Each row is a point on a landscape with many valleys, with its height.
A ball rolls from a point to whichever of its 2 nearest points has the largest drop for the distance, and stops where none of them is lower. Distance is the straight distance between rows; heights are no part of it.
k_739: [-2.63,-3.31,-0.98,1.83,2.00,3.08,2.63,-0.81,-1.25,1.55,4.64,-1.79,1.73,0.61,-2.00,-6.45,0.12,3.67,-1.36,-3.31,1.92,3.54,-0.74,-5.20,-0.17,-0.46,0.13,-0.16]  (h 81.2)
k_614: [-4.30,-3.01,-2.43,2.81,1.04,-1.34,1.01,3.64,0.51,0.65,1.59,-1.38,1.54,-2.03,-0.14,-4.64,0.52,3.72,-1.24,-3.87,1.11,3.74,-1.88,-2.28,-2.40,-0.41,-0.04,-0.91]  (h 79.5)
k_172: [-0.28,-0.03,4.75,1.34,1.21,3.81,1.37,0.09,-1.64,-0.45,-1.30,-3.62,-0.77,0.18,0.17,3.53,-0.40,1.31,-0.17,-1.39,-1.64,1.87,-1.31,1.30,5.15,-1.88,0.37,0.91]  (h 54.1)
k_595: [0.25,-2.17,1.12,-4.60,-1.84,-3.28,-1.69,1.31,-0.40,1.95,0.07,0.88,-3.12,-3.84,-3.40,-1.06,1.09,0.08,3.68,1.56,-0.78,-3.82,0.94,1.41,-1.23,-2.26,-0.56,-1.28]  (h 29.6)
k_971: [-0.71,1.48,3.76,-0.72,-0.49,0.12,0.04,3.14,0.60,0.49,-3.78,2.22,-5.11,-1.57,-0.28,1.88,-0.53,0.23,-1.39,1.04,1.16,-0.24,2.40,3.48,4.62,0.69,0.23,0.83]  (h 67.6)
k_493: [-2.85,-1.63,-0.90,-0.39,3.82,0.65,4.20,0.42,-3.45,1.08,2.52,-1.60,-1.55,-1.26,-3.44,-4.48,0.61,0.82,2.00,-0.53,-0.06,2.00,-0.44,-4.90,-0.48,0.73,-1.51,-0.31]  (h 82.9)
k_372: [0.37,-0.88,-1.98,-2.04,-0.77,-6.10,-1.26,-1.62,4.83,-2.98,1.09,1.80,5.46,3.19,1.94,-1.04,-1.50,-1.96,-1.19,0.40,0.32,-5.10,0.07,0.08,-2.33,-1.85,3.79,0.82]  (h 60.8)
k_376: [1.11,-0.09,0.98,-1.17,0.40,0.02,-1.85,1.53,-2.33,0.13,-1.76,0.27,-4.81,-3.33,1.68,0.70,0.52,1.01,3.81,-3.36,-2.79,2.36,2.32,4.46,5.44,-3.84,-3.94,-4.33]  (h 71.7)
k_633: [2.30,4.30,-2.78,-0.30,-0.74,1.36,-4.75,1.18,-0.89,-1.24,-1.96,0.04,-1.28,-2.46,5.11,2.71,-2.53,-3.15,2.73,1.56,1.40,2.14,6.75,2.32,-0.87,-1.29,-3.58,0.03]  (h 10.3)
k_310: [-1.28,-0.73,0.69,0.37,2.77,-6.59,-0.72,1.08,2.19,0.77,2.81,2.09,1.72,-1.76,-3.26,-2.35,-0.70,-0.83,-2.58,-2.72,0.64,2.48,-0.39,-2.95,0.81,1.04,-1.53,-1.69]  (h 59.6)
k_107: [3.10,-4.10,1.30,1.19,1.07,5.59,2.34,-5.61,1.66,-1.39,0.83,-0.47,2.48,1.63,1.10,0.95,2.41,3.84,-0.68,-1.05,-3.12,5.82,-6.44,-2.20,0.43,1.45,-1.63,-1.75]  (h 45.0)
k_341: [-0.71,0.00,-3.32,-2.69,-0.37,1.80,1.36,-0.49,1.50,-0.31,-0.35,1.60,4.17,-1.13,-2.31,2.08,4.11,2.11,0.78,1.66,-4.70,-6.07,-4.60,-0.87,-0.33,1.61,3.73,5.86]  (h 90.1)
k_37: [-3.05,-2.04,5.56,1.24,1.18,2.73,5.19,-0.61,-3.69,-0.73,0.09,-0.30,-4.65,1.76,0.45,0.19,1.93,2.61,-0.10,-1.10,-0.24,2.78,-3.69,0.01,5.70,-1.58,1.09,1.80]  (h 56.0)
k_268: [2.42,4.15,1.41,-1.25,1.89,1.48,-0.49,0.98,-1.44,-2.38,-2.97,-2.57,-0.83,-1.11,-1.71,3.50,-1.99,-4.65,4.00,2.43,-3.94,1.43,1.52,0.22,-0.15,-1.27,-2.27,-0.55]  (h 26.4)
k_383: [-0.42,0.03,1.03,2.71,-0.06,-6.03,-2.15,0.58,2.67,2.43,2.98,2.23,0.01,0.32,-4.16,-0.47,0.79,-0.46,-3.42,1.55,-0.47,4.11,-1.24,1.05,1.88,3.27,2.07,-1.70]  (h 56.8)
k_998: [-3.13,0.59,-1.07,2.40,0.58,1.18,-4.89,-1.20,-0.33,1.60,3.46,0.17,1.77,2.07,-0.65,-0.91,-3.90,1.54,-1.29,-0.06,0.40,0.28,1.28,4.30,1.76,3.92,3.09,-0.96]  (h 72.4)
k_387: [3.52,-1.00,-0.39,-1.86,1.27,-3.39,-1.68,0.94,1.73,-0.40,-2.70,0.05,3.47,-0.47,-1.36,2.36,0.75,-4.03,-1.06,-0.04,-3.63,-3.71,1.18,2.35,-2.26,0.16,-0.88,-1.74]  (h 37.1)
k_145: [4.22,-1.63,0.80,-2.27,1.09,1.89,-0.53,-1.45,-0.29,1.48,-0.13,-1.62,2.21,4.86,0.36,-0.39,1.16,-1.14,-1.77,-0.16,-1.86,-2.42,1.79,-1.53,1.90,5.93,-1.57,-2.31]  (h 53.8)
k_442: [0.19,0.82,-0.71,-1.84,-0.94,-1.58,4.30,-2.37,0.67,-0.41,-0.93,-1.38,3.41,3.12,-0.36,0.72,3.20,-2.88,2.22,0.43,0.22,-2.23,-3.17,-2.31,-6.69,-1.05,0.91,-2.21]  (h 56.7)
k_617: [-2.52,2.98,-0.47,3.43,1.44,5.57,1.37,-0.15,-5.03,-1.59,-0.01,-0.23,0.93,-1.82,0.91,2.68,-1.39,0.05,0.62,-0.60,-1.92,-1.37,-0.69,-3.18,7.02,0.42,-1.80,3.62]  (h 42.7)
k_968: [1.40,1.49,-0.04,-0.86,0.31,1.42,-5.48,0.71,-2.53,-2.35,-3.52,-0.05,-0.81,-2.47,3.62,3.42,-1.16,0.32,4.43,1.00,-3.79,-1.98,1.02,2.59,1.12,-0.24,-1.03,2.99]  (h 20.8)
k_345: [-0.08,0.14,0.65,-3.48,-1.29,4.87,2.54,2.99,1.41,2.62,-0.85,0.86,0.50,2.21,-0.44,2.92,4.36,-0.35,1.78,2.31,1.44,-0.37,-2.91,2.46,-0.45,3.12,5.90,1.96]  (h 91.7)
k_514: [4.74,-2.66,-0.34,-5.00,-1.66,-3.73,0.96,1.63,0.88,0.97,-2.22,1.44,-3.36,-0.62,-0.15,0.60,3.32,-1.38,1.23,3.59,1.81,-3.97,0.82,1.49,-3.39,-0.89,0.10,-1.29]  (h 23.5)
k_852: [5.79,-1.47,3.98,0.82,1.34,4.57,2.72,-3.67,4.17,1.64,-1.12,0.11,2.32,1.78,-0.51,2.04,0.50,2.67,-3.02,1.54,-5.33,3.86,-4.97,0.70,0.63,1.38,-0.23,-0.27]  (h 47.8)
k_551: [5.46,3.77,-3.39,0.51,-0.35,0.29,-3.75,3.94,0.83,-1.45,-5.46,0.48,1.87,-0.19,5.96,1.69,-0.30,-1.24,-0.05,2.47,-0.81,0.29,4.76,4.98,-3.68,-0.53,-2.41,2.47]  (h 26.8)
k_993: [4.73,0.33,0.19,0.87,0.03,0.52,3.00,-2.85,4.26,-0.12,0.37,-0.43,2.80,4.54,-2.90,3.30,2.91,2.08,-3.57,3.09,-6.13,1.93,-6.19,2.13,0.01,0.26,4.27,-1.18]  (h 50.0)
k_593: [-2.66,1.11,0.30,-1.25,1.40,-6.76,1.67,0.14,-0.46,0.77,1.43,0.16,1.42,-1.85,-2.66,-0.98,-0.84,0.28,-0.86,0.02,0.35,-2.29,1.59,-1.25,3.01,0.87,1.43,2.99]  (h 62.9)
k_572: [0.70,-1.04,-0.04,-0.32,0.03,4.36,-2.89,1.21,-0.99,0.38,1.82,-1.40,-0.71,0.37,4.34,-0.34,-0.96,-0.86,2.59,-4.07,0.10,1.83,4.77,1.79,2.01,0.23,-2.84,-4.76]  (h 68.4)
k_545: [2.66,-1.64,0.50,-0.62,2.58,3.24,3.94,-2.65,-0.21,0.08,-0.81,1.53,3.03,4.70,-3.36,-0.33,2.76,0.73,-3.11,0.19,-3.04,0.61,-1.44,-1.66,1.27,6.31,0.71,-1.76]  (h 57.0)
k_616: [0.02,4.43,-3.97,0.34,0.53,1.90,-4.25,0.84,-0.73,-0.17,0.27,-0.36,-2.26,0.20,1.80,-1.14,-4.68,-3.88,0.52,3.99,-0.93,-0.74,5.92,2.36,-1.98,0.33,-2.62,-0.33]  (h 26.0)
k_41: [0.56,1.28,5.89,-0.47,-0.22,1.18,0.20,-0.37,-0.95,-0.14,-1.43,-0.64,-0.25,2.93,-1.84,1.19,-0.28,-2.02,-0.78,1.52,-2.03,-0.94,0.33,2.58,8.30,1.40,3.42,2.78]  (h 51.7)
k_209: [2.97,1.76,2.85,1.91,-0.92,0.38,-2.04,-0.29,-1.19,-0.15,0.09,-0.25,-5.81,-1.46,2.14,0.88,0.44,-0.27,2.00,-0.04,2.06,3.50,0.26,-1.19,-1.26,-0.19,-3.74,-3.57]  (h 24.8)
k_486: [-0.17,0.53,0.82,-1.10,2.13,2.25,3.09,-1.65,-1.46,-1.26,-2.59,-0.77,2.21,-0.88,-3.11,2.77,-1.11,-2.01,1.75,1.98,-5.89,0.57,-1.56,-0.54,-2.33,0.80,-4.18,-0.55]  (h 17.9)
k_606: [-0.97,0.43,-0.05,-4.76,-0.13,-3.49,-1.53,-0.94,2.80,3.10,3.03,0.09,-1.23,-1.13,-4.78,-1.25,-2.83,-1.12,2.79,3.17,-1.84,-1.76,1.00,3.64,-2.28,-0.44,-1.51,-2.37]  (h 36.0)
k_395: [-0.93,0.10,-3.94,2.92,-0.91,5.07,-0.77,-0.96,2.06,2.20,2.73,-0.11,2.51,-0.80,1.56,-1.95,-2.87,2.49,-0.35,-1.05,3.23,-1.24,0.90,-4.27,0.60,0.58,0.14,2.90]  (h 60.9)
k_936: [2.94,0.83,5.65,1.24,0.26,-0.02,4.18,-2.28,2.35,-1.23,-3.49,-3.26,1.35,2.84,-1.37,-0.27,0.54,-3.30,-1.03,-0.81,1.61,4.70,-0.66,-4.29,2.59,0.95,0.39,0.32]  (h 61.1)
k_749: [-4.02,0.70,-1.29,1.29,-1.71,0.39,-4.43,2.26,0.76,1.43,1.43,1.20,2.52,-1.98,-1.11,0.50,-1.25,1.58,2.83,-0.51,-0.97,1.12,-0.90,6.40,-0.79,1.00,3.02,-0.06]  (h 75.2)
k_789: [-1.62,0.69,3.06,-1.50,0.53,2.05,1.61,-1.99,-6.17,-0.55,0.26,-0.61,-1.41,4.43,2.14,2.53,1.35,-0.92,1.86,-1.79,0.44,-1.41,1.53,-0.77,4.43,3.74,0.89,-0.96]  (h 61.0)
k_223: [3.44,-1.22,0.80,-0.69,-1.10,2.36,-1.76,2.50,-2.33,0.15,-1.67,-2.08,-3.52,-0.38,3.64,0.85,1.18,1.68,1.31,-2.41,0.85,-1.92,5.61,5.56,4.93,-3.28,-2.93,-5.24]  (h 72.0)
k_904: [-3.60,-1.50,-1.05,2.65,1.89,3.38,-1.65,4.27,0.04,1.15,1.75,-0.47,2.30,-3.16,-2.63,-0.98,-1.61,2.93,-0.51,-3.16,-0.10,2.26,0.82,2.17,0.24,0.57,0.63,1.06]  (h 77.5)
k_15: [-0.29,0.97,-1.90,5.01,-0.19,-0.43,-0.54,1.51,4.41,2.01,2.97,-0.56,1.34,0.25,0.11,-1.85,-1.41,2.16,-5.11,-0.83,3.60,1.38,-1.43,-4.02,-0.91,2.76,1.98,3.10]  (h 63.9)
k_869: [-0.42,2.24,3.97,1.96,-1.90,-3.30,3.70,-3.48,-0.15,-1.89,-0.03,-3.11,-0.11,-1.92,0.06,-0.12,-1.47,-1.66,0.56,0.79,1.08,2.81,-1.34,-4.92,3.08,-1.63,0.04,2.52]  (h 61.9)
k_826: [-2.01,-2.89,0.98,0.38,-0.35,-2.31,-0.51,-0.51,-4.66,-0.76,1.09,-1.62,-4.07,0.68,0.84,-4.44,1.52,4.03,-0.87,-1.83,4.32,-1.21,1.29,0.12,-1.38,0.98,-0.18,-3.76]  (h 43.7)
k_479: [-2.28,1.68,0.35,-0.91,-0.23,-2.01,0.06,-2.91,1.87,-0.64,2.48,0.29,2.75,2.13,-4.94,-0.10,-1.97,-1.70,1.27,3.20,-0.87,-3.33,-0.20,2.11,-1.41,0.62,1.96,0.25]  (h 37.0)
k_818: [3.57,1.56,2.44,0.95,-0.50,3.99,-1.76,-0.40,-2.13,-0.85,-1.22,-1.24,-1.91,-0.76,2.17,3.36,-1.57,-3.46,4.21,0.82,-0.85,3.41,0.96,-3.01,2.30,-3.24,-2.79,-0.33]  (h 32.4)
k_81: [0.79,-2.37,5.63,-1.64,0.87,1.93,4.96,-0.03,-2.47,-1.18,-2.26,0.51,-2.51,2.75,3.08,1.99,5.09,0.25,0.68,-3.52,1.34,0.84,-2.01,-0.75,5.68,2.32,1.17,-0.72]  (h 58.0)
k_585: [0.80,-1.53,-2.79,0.24,0.48,-0.92,-8.64,-1.74,-0.23,-2.12,1.91,2.82,1.04,1.22,5.75,0.05,-3.58,0.10,0.88,0.58,1.42,-0.78,3.31,1.05,0.03,-0.81,-2.14,-1.58]  (h 32.6)
k_73: [1.17,-2.11,-0.93,2.12,1.28,5.23,2.79,-2.11,-1.09,-1.62,-4.32,-0.86,1.62,-0.49,4.04,0.98,3.27,3.30,-1.33,-3.90,-2.51,3.64,-3.44,-1.76,-2.21,1.78,-3.12,-1.08]  (h 40.8)
k_934: [3.13,-0.35,3.55,-0.79,1.90,4.94,5.02,-0.11,1.25,1.54,-0.12,-0.15,-0.11,3.46,-1.59,1.20,0.18,-2.34,-1.29,-0.42,-0.51,3.04,-0.87,-3.61,2.64,2.98,-0.64,-0.40]  (h 59.3)
k_908: [3.93,-1.21,-2.02,-2.40,0.83,-5.43,-1.51,-0.38,4.05,1.86,0.71,1.03,-0.50,0.36,-0.82,-1.55,0.62,-2.94,-1.33,0.44,-0.14,-4.29,1.01,-1.39,-4.06,-1.28,-0.76,-1.87]  (h 30.6)
k_373: [1.94,2.65,-1.04,3.25,-0.49,2.00,0.11,2.69,1.22,-0.94,-4.84,-0.90,-0.09,-0.45,2.13,0.52,-1.45,-0.14,-2.19,0.78,-0.56,0.62,2.67,1.01,-1.29,-1.04,-0.48,1.24]  (h 35.9)
k_912: [-4.14,0.01,3.47,2.45,-0.04,-2.02,-0.37,0.73,-2.73,-0.53,-1.67,2.31,-0.03,-3.01,-1.13,1.52,-1.29,0.09,-0.66,0.00,1.75,-0.53,1.84,1.65,5.14,-0.19,2.34,3.90]  (h 65.6)
k_743: [-1.53,-3.80,-3.25,-4.14,1.98,-0.79,-0.13,0.93,1.35,1.67,1.63,1.77,4.80,-0.45,-2.44,2.28,3.13,0.89,-0.45,-0.80,-4.99,-2.87,-3.20,3.19,-1.08,0.98,2.68,1.91]  (h 89.0)
k_731: [3.65,-3.26,-0.51,0.00,1.52,-0.13,1.52,-1.68,-0.95,0.11,-3.25,0.14,1.25,0.73,1.39,1.37,2.18,4.95,-3.01,-1.86,-4.02,-1.00,-1.56,0.61,-1.38,1.50,-3.78,-0.59]  (h 35.3)
k_187: [-2.27,-0.43,3.74,-0.53,0.81,-2.44,-3.40,-3.54,-4.10,-2.17,2.41,0.56,-1.37,2.94,0.73,-0.97,1.60,-1.58,3.88,-0.33,3.26,-0.42,0.65,1.01,3.88,4.06,2.51,-3.57]  (h 65.1)
k_280: [4.25,3.15,-2.67,1.21,-2.40,0.37,2.59,1.58,3.02,1.97,-0.66,-0.01,2.33,4.84,0.02,3.14,2.39,-1.72,-6.55,2.63,-2.08,-3.72,-0.65,-1.93,-3.82,0.77,2.65,2.84]  (h 45.1)
k_646: [-3.36,-0.97,-1.77,1.10,-4.04,-1.75,0.06,-0.05,4.18,2.17,3.06,0.83,-1.09,-1.33,0.10,-3.34,-0.29,1.47,-2.02,-0.97,7.30,0.90,0.48,-1.99,-3.56,0.77,2.71,-2.22]  (h 68.5)
k_721: [3.27,-0.54,-2.48,-1.08,2.69,-0.49,-0.38,1.42,-0.03,1.01,-0.19,3.57,-3.26,-4.93,-0.61,-0.90,1.33,3.55,-0.73,-0.17,-3.12,-0.39,-2.74,-2.20,0.58,0.29,-2.94,5.05]  (h 22.8)
k_744: [-2.87,-3.14,0.06,-2.03,2.69,-0.61,4.01,2.05,0.10,-0.47,-2.21,-2.26,2.81,-0.77,-3.59,0.47,2.28,-1.41,1.58,-2.48,1.05,0.41,-2.78,-0.02,-1.86,0.75,-1.32,-3.50]  (h 86.8)
k_584: [1.29,0.64,-1.27,-3.60,1.74,-0.17,-4.55,0.23,2.54,-1.44,-0.18,1.88,3.64,1.92,3.30,-0.55,-1.90,-4.90,4.05,1.57,1.77,-1.65,2.57,-0.23,-4.27,0.53,-0.90,0.46]  (h 56.2)
k_390: [-0.25,-0.50,-4.40,0.83,2.86,-4.29,-3.58,0.77,2.45,-0.62,1.69,3.67,0.77,2.76,3.43,-1.74,-4.10,-1.24,-3.77,-0.98,1.73,-0.24,3.13,-0.81,-1.67,-0.80,-2.16,-2.93]  (h 11.9)
k_325: [-1.66,-3.66,-0.23,-0.09,-1.98,-3.99,-0.52,-2.12,-3.17,-0.92,2.37,-1.07,-1.75,0.97,-0.90,-4.52,3.73,3.61,1.62,2.45,2.25,-2.83,-2.81,-0.68,-3.20,0.39,2.01,-1.92]  (h 49.1)
k_130: [-0.87,-1.22,-2.54,-2.02,0.44,-3.58,0.45,-1.78,4.13,0.84,0.12,0.10,3.80,0.36,0.47,-0.67,-5.38,0.50,-3.27,0.14,3.18,-3.18,3.50,-0.93,-1.67,-2.71,1.65,2.04]  (h 55.4)
k_874: [1.17,0.00,1.08,0.99,1.92,-2.45,0.18,-0.37,-3.10,-2.97,-1.33,-0.54,-4.24,-3.04,0.93,-1.83,1.13,1.20,0.97,-2.10,-0.65,2.83,-1.06,-3.80,-3.58,-1.71,-4.66,-3.02]  (h 14.5)
k_956: [-1.74,-0.96,0.43,0.50,0.29,-2.46,1.70,-1.35,3.37,2.34,2.39,-0.52,1.24,1.80,-1.40,-5.09,-0.25,-0.21,-1.95,-2.10,5.74,-0.43,0.15,-4.65,0.26,1.96,3.04,0.84]  (h 66.3)
k_740: [0.03,0.41,1.42,-0.88,0.91,-2.27,-0.52,0.49,-1.21,-0.87,-5.14,-0.65,-0.97,-5.95,-0.91,2.09,0.57,1.02,1.74,-0.45,-2.50,-2.24,-0.52,3.68,-0.24,-2.01,-0.18,4.30]  (h 7.6)
k_698: [-2.52,-2.80,0.92,0.18,1.98,5.47,4.85,3.20,-1.09,0.53,-2.22,-3.73,-0.59,0.45,-0.37,0.94,1.72,-0.75,2.59,-0.95,0.58,2.93,-0.05,-0.78,-1.67,-0.44,-1.73,-3.04]  (h 85.8)
k_483: [1.28,-0.10,1.29,-0.02,-0.63,-1.78,-0.59,-1.43,-0.77,0.94,-2.38,0.03,-4.25,-6.12,-0.87,0.02,-1.05,0.76,1.44,1.60,-0.75,-0.79,-2.04,-1.61,0.44,-4.06,-1.82,4.35]  (h 15.4)
k_29: [1.04,-0.17,-2.77,-3.30,-1.06,-2.60,-7.92,-0.77,1.41,-3.89,0.22,2.96,1.63,0.90,3.70,0.93,-2.89,-2.33,3.69,3.04,-0.68,-2.72,3.48,4.62,-2.94,-1.15,-1.43,-0.78]  (h 46.4)
k_167: [-1.66,1.42,-2.24,-2.14,0.62,3.12,0.69,0.03,-0.56,-0.77,1.08,0.43,2.28,1.55,-3.49,1.57,-1.84,-0.16,2.28,1.41,-4.39,-3.85,0.43,1.49,-2.11,2.63,-0.24,1.76]  (h 28.4)
k_640: [-1.89,-1.51,-2.12,-1.84,-2.15,-0.63,3.74,-1.78,-1.61,-0.31,2.84,-1.70,0.80,-0.10,-1.82,-1.52,4.18,1.82,1.66,-0.05,0.68,-1.68,-5.51,-1.30,-5.83,-0.97,3.24,-0.82]  (h 53.2)
k_844: [-4.19,0.64,-4.17,-1.12,-2.04,-5.37,0.49,0.19,3.40,0.96,1.98,2.39,0.85,0.71,-2.25,-2.44,-1.51,-1.26,-5.40,0.49,5.29,-4.44,3.10,0.27,-1.30,-4.16,2.22,0.61]  (h 50.8)
k_786: [-1.39,0.27,3.79,0.90,-3.20,-4.84,1.36,1.74,-0.35,-4.78,-3.44,-0.98,-3.45,-2.23,2.50,-0.40,1.70,-2.10,0.57,2.37,5.59,1.85,1.09,-0.60,-2.26,-3.19,0.12,-1.68]  (h 50.3)
k_619: [-0.19,1.40,-0.97,0.52,-2.88,-0.49,1.23,4.46,1.79,0.57,-0.11,1.97,-4.88,1.05,-0.41,-0.72,1.91,-2.89,-1.17,3.13,4.67,2.55,0.35,1.89,-3.65,2.62,2.69,0.58]  (h 41.9)
k_492: [-2.81,0.43,2.30,-0.38,1.29,1.88,-1.28,3.80,-3.10,1.21,-0.92,0.31,-4.18,-4.27,-1.28,0.68,-0.41,0.27,1.53,-1.64,-0.31,0.67,4.18,6.44,4.48,-3.66,-1.11,1.07]  (h 69.4)
k_419: [2.78,0.37,-0.43,1.32,1.03,-3.93,1.54,-2.45,0.88,0.78,2.90,2.48,0.28,3.22,-2.06,3.95,3.23,-1.21,-3.86,3.22,-6.42,2.00,-6.97,0.91,-3.52,-0.55,2.54,1.11]  (h 52.1)
k_211: [-0.73,-2.30,1.17,3.12,-2.37,2.24,-4.85,-1.30,-0.90,0.40,4.74,-0.58,0.85,-0.62,-0.67,-4.66,0.27,3.62,1.39,-2.01,0.35,3.07,-2.03,-2.03,3.10,-0.69,-0.48,-2.33]  (h 29.4)
k_465: [3.18,-1.05,0.39,-3.75,-1.16,-4.95,1.54,-1.28,3.07,-2.77,-1.02,-1.39,5.28,3.96,0.78,2.19,2.32,-3.11,-0.44,0.53,0.83,-4.42,-2.23,-1.94,-3.37,0.18,4.39,-1.25]  (h 60.0)
k_536: [-1.53,-0.91,2.32,-0.30,0.35,-3.30,-3.10,0.61,-0.18,-2.14,-1.98,1.17,-0.42,-1.05,1.43,-0.97,-1.71,-1.22,-3.44,-2.72,2.96,1.83,4.34,2.10,1.81,-1.15,-3.29,-2.65]  (h 38.7)
k_702: [-1.02,-2.73,1.66,2.81,-2.80,3.72,-0.62,0.65,-4.29,1.77,2.41,-2.62,-1.96,-1.67,0.48,-2.10,1.93,5.15,-0.40,-0.88,0.29,1.47,-2.83,-1.99,1.89,-2.52,1.04,-1.24]  (h 34.8)
k_183: [-2.46,0.23,1.35,0.86,-3.93,-7.17,-2.84,0.29,1.70,-3.34,-1.96,2.71,-1.62,-1.05,2.64,-1.97,-2.74,-2.01,-0.83,-0.85,4.13,2.98,1.73,1.99,-2.15,-1.94,0.40,-2.43]  (h 45.5)
k_306: [-3.36,-4.19,-1.23,-1.20,2.66,-0.87,2.83,3.08,0.64,1.57,1.72,0.55,3.40,-0.43,-4.65,-0.82,3.62,1.14,-0.59,-2.83,-3.29,2.18,-3.95,-0.03,-2.25,2.18,2.76,-1.19]  (h 87.8)
k_344: [4.50,1.54,1.29,-0.98,-0.90,1.17,4.13,0.85,3.51,2.30,-2.76,1.98,-1.83,0.99,-0.51,0.82,1.90,-1.14,-4.73,3.05,-0.65,-1.94,-1.18,-1.38,-0.50,1.92,0.95,3.32]  (h 47.3)
k_199: [-2.02,2.19,-3.14,0.23,-4.43,6.35,-3.45,0.17,0.01,2.41,2.20,-0.78,0.08,-0.94,3.12,-0.17,-3.64,1.73,0.85,-0.94,4.59,-1.55,4.39,0.09,0.99,-1.47,-1.08,2.34]  (h 56.4)
k_790: [0.17,-2.73,3.41,1.56,-3.31,-1.09,1.13,-0.55,-2.06,0.11,-1.17,-1.04,-6.15,-2.17,1.76,-2.30,1.86,4.75,-0.83,-1.47,2.80,-0.32,-3.11,-0.95,-0.15,-2.19,-0.90,-2.43]  (h 38.6)
k_102: [-1.96,0.23,-3.05,-0.14,0.30,5.45,-0.58,2.44,-4.79,0.67,0.19,-3.33,-1.62,-2.97,-0.65,1.24,-2.30,-0.70,-0.73,-2.41,-2.48,-3.22,2.09,-1.04,4.64,-3.03,-1.66,2.60]  (h 46.6)
k_431: [-2.13,-1.83,-0.70,1.20,2.05,-4.50,-1.28,-3.27,-2.10,-1.57,-0.30,-0.67,-0.67,-1.63,0.85,-2.57,-2.18,2.89,-0.67,-3.49,-0.75,0.52,-1.35,-2.46,-2.30,-1.24,-2.95,-0.53]  (h 26.5)
k_796: [-0.12,0.13,-1.54,-0.06,1.79,6.03,4.64,-0.29,-3.51,0.62,0.03,-1.59,-2.19,-1.04,-0.18,-0.35,1.27,0.68,3.40,-2.07,-1.38,1.17,-0.40,-2.92,1.71,-0.68,-2.82,-0.85]  (h 84.6)
k_188: [-0.26,0.67,-3.32,-1.02,0.19,-4.62,-3.54,0.76,4.31,-1.15,-0.97,2.15,0.78,0.33,3.17,-0.46,-2.99,-1.51,-2.08,-0.06,1.77,0.06,6.96,4.34,-0.61,-3.22,-1.27,-2.51]  (h 28.0)
k_408: [-0.58,2.78,2.69,1.15,-2.25,-2.13,-0.52,-4.30,-3.58,-2.30,0.40,-1.19,-2.39,0.23,1.47,-0.63,-2.71,-1.81,3.41,0.89,2.90,0.13,1.37,-2.36,1.78,-1.41,-0.05,-0.12]  (h 58.7)
k_227: [1.78,1.52,-1.02,2.11,0.67,-5.34,-1.02,0.11,3.31,0.87,1.63,0.09,1.34,3.09,-2.62,2.19,-0.37,-2.18,-4.54,2.52,-2.08,1.20,-3.50,-0.61,-2.18,1.85,1.74,-0.58]  (h 54.4)
k_919: [1.18,1.11,-2.88,-2.51,2.78,2.86,-4.14,0.30,0.97,0.92,2.48,1.09,0.66,1.02,3.39,-1.09,-1.97,-3.71,6.30,-2.24,0.29,1.33,2.14,-1.72,0.11,0.24,-2.23,-0.80]  (h 63.1)
k_583: [-3.68,0.62,2.35,0.59,0.53,-0.60,-1.47,-1.35,-1.70,0.34,4.77,0.13,0.26,2.16,-1.50,-1.63,-2.10,-0.85,-0.80,-1.77,2.21,0.63,4.23,2.55,3.96,1.64,1.11,-3.56]  (h 69.2)
k_716: [-0.06,0.67,-0.56,-3.49,-2.72,0.18,0.98,0.87,2.53,2.45,-0.35,2.01,2.37,-0.46,-1.87,2.40,3.83,-2.11,3.65,3.09,-2.35,-3.72,-5.02,1.03,-0.87,-0.26,5.78,4.25]  (h 91.0)
k_553: [-2.45,3.14,1.96,0.53,-2.21,-5.59,1.68,-1.51,-1.77,-2.42,-0.73,-1.53,-2.45,0.95,1.28,-1.05,-0.14,-2.87,2.41,1.56,5.33,-0.91,0.43,-2.85,-4.68,-1.54,-0.37,-0.01]  (h 54.2)
k_820: [0.39,2.30,2.46,1.34,0.15,0.28,3.79,-0.51,2.33,0.48,-1.50,0.50,0.20,2.27,-3.21,1.48,-1.42,-1.65,-2.68,4.32,-1.37,0.09,-1.48,-1.61,4.01,2.30,2.63,5.49]  (h 49.4)
k_980: [-0.56,-0.44,0.67,-2.16,0.56,7.56,7.89,1.18,3.56,1.43,0.33,0.03,3.06,2.46,-2.77,1.26,3.23,0.83,0.11,1.13,1.29,-0.21,-4.44,-1.02,2.49,2.22,3.48,1.14]  (h 92.3)
k_773: [-3.49,2.03,-1.42,3.40,-1.22,6.56,1.01,-1.12,-4.98,-0.46,1.05,-1.23,-0.67,-2.54,-0.27,0.47,-1.84,1.60,2.93,0.78,-1.07,2.23,-1.55,0.03,2.25,-1.73,0.02,5.85]  (h 38.2)
k_550: [2.89,-0.24,2.94,-0.15,0.24,-0.88,-0.12,-1.75,-1.03,-0.38,-0.68,-0.94,-1.55,1.90,-0.34,-1.61,2.02,1.89,-2.53,-2.43,2.99,-1.45,1.84,-2.51,1.27,2.21,-1.65,-1.85]  (h 49.3)
k_343: [-0.67,3.03,-4.40,1.05,-2.75,5.92,-1.53,2.61,-3.16,1.43,4.28,-0.44,-1.28,-3.35,0.89,0.54,-2.26,0.33,2.35,-1.16,-0.34,-1.61,4.47,0.88,3.23,-4.44,-3.70,0.65]  (h 51.1)
k_755: [-2.15,2.47,-4.48,-0.21,-4.05,-3.40,1.23,3.18,2.38,-0.70,1.13,3.35,-1.53,-1.20,0.86,-0.47,-1.10,-2.37,-2.93,1.62,5.18,0.42,4.21,2.27,-2.61,-1.58,2.68,-0.46]  (h 46.3)
k_450: [4.59,-0.72,-2.12,2.43,1.74,-1.44,-1.59,1.74,1.97,0.78,-3.05,1.75,-0.87,-3.98,1.35,0.46,1.52,3.43,-3.84,-0.38,-3.96,0.45,-2.35,-0.38,-4.04,-0.71,-2.80,1.21]  (h 29.1)
k_218: [0.16,3.24,-3.84,2.73,-0.39,1.79,1.26,0.81,2.50,0.27,-1.68,-0.18,3.09,1.42,1.00,2.10,-1.48,-1.27,-2.01,1.09,-1.18,-2.45,-0.19,-1.66,-4.50,0.50,0.79,4.49]  (h 41.4)
k_437: [-0.87,-2.00,0.84,2.49,0.62,-1.65,-1.95,-3.39,-1.32,-0.75,2.29,-0.12,2.40,-1.29,0.84,-2.68,-0.77,5.67,1.36,-2.71,-1.67,3.70,-5.19,-1.93,0.54,0.60,-1.16,0.46]  (h 20.4)
k_466: [-0.27,1.37,-1.51,3.34,-1.31,4.42,-3.06,-1.76,-3.19,-0.05,-0.39,-2.97,1.39,-1.68,2.41,2.16,-3.64,1.40,2.49,0.72,-1.44,-1.14,-0.35,1.82,0.47,-2.79,0.68,2.38]  (h 32.0)
k_523: [-1.14,3.74,-2.19,-0.62,-0.17,0.40,-0.50,2.47,-0.29,1.12,-0.68,1.10,-2.12,2.02,-1.37,-1.06,-1.56,-1.88,-0.20,2.36,1.83,0.52,3.53,4.83,-2.43,2.38,-0.67,-2.59]  (h 36.2)

Call two points neighbours if one is among the 2 nearest of the other. Go from one point of each pair to the other, from neighbour to neighbour, staying as low as possible. Name the highest point that can't be avoided.
k_514 / k_437 | k_479
k_874 / k_486 | k_818
k_633 / k_514 | k_372
k_874 / k_390 | k_869
k_437 / k_874 | k_431

Where does a ball stop that starts at each point below?
k_934 | k_437
k_465 | k_437
k_869 | k_390
k_345 | k_633
k_376 | k_740
k_223 | k_390
k_227 | k_740
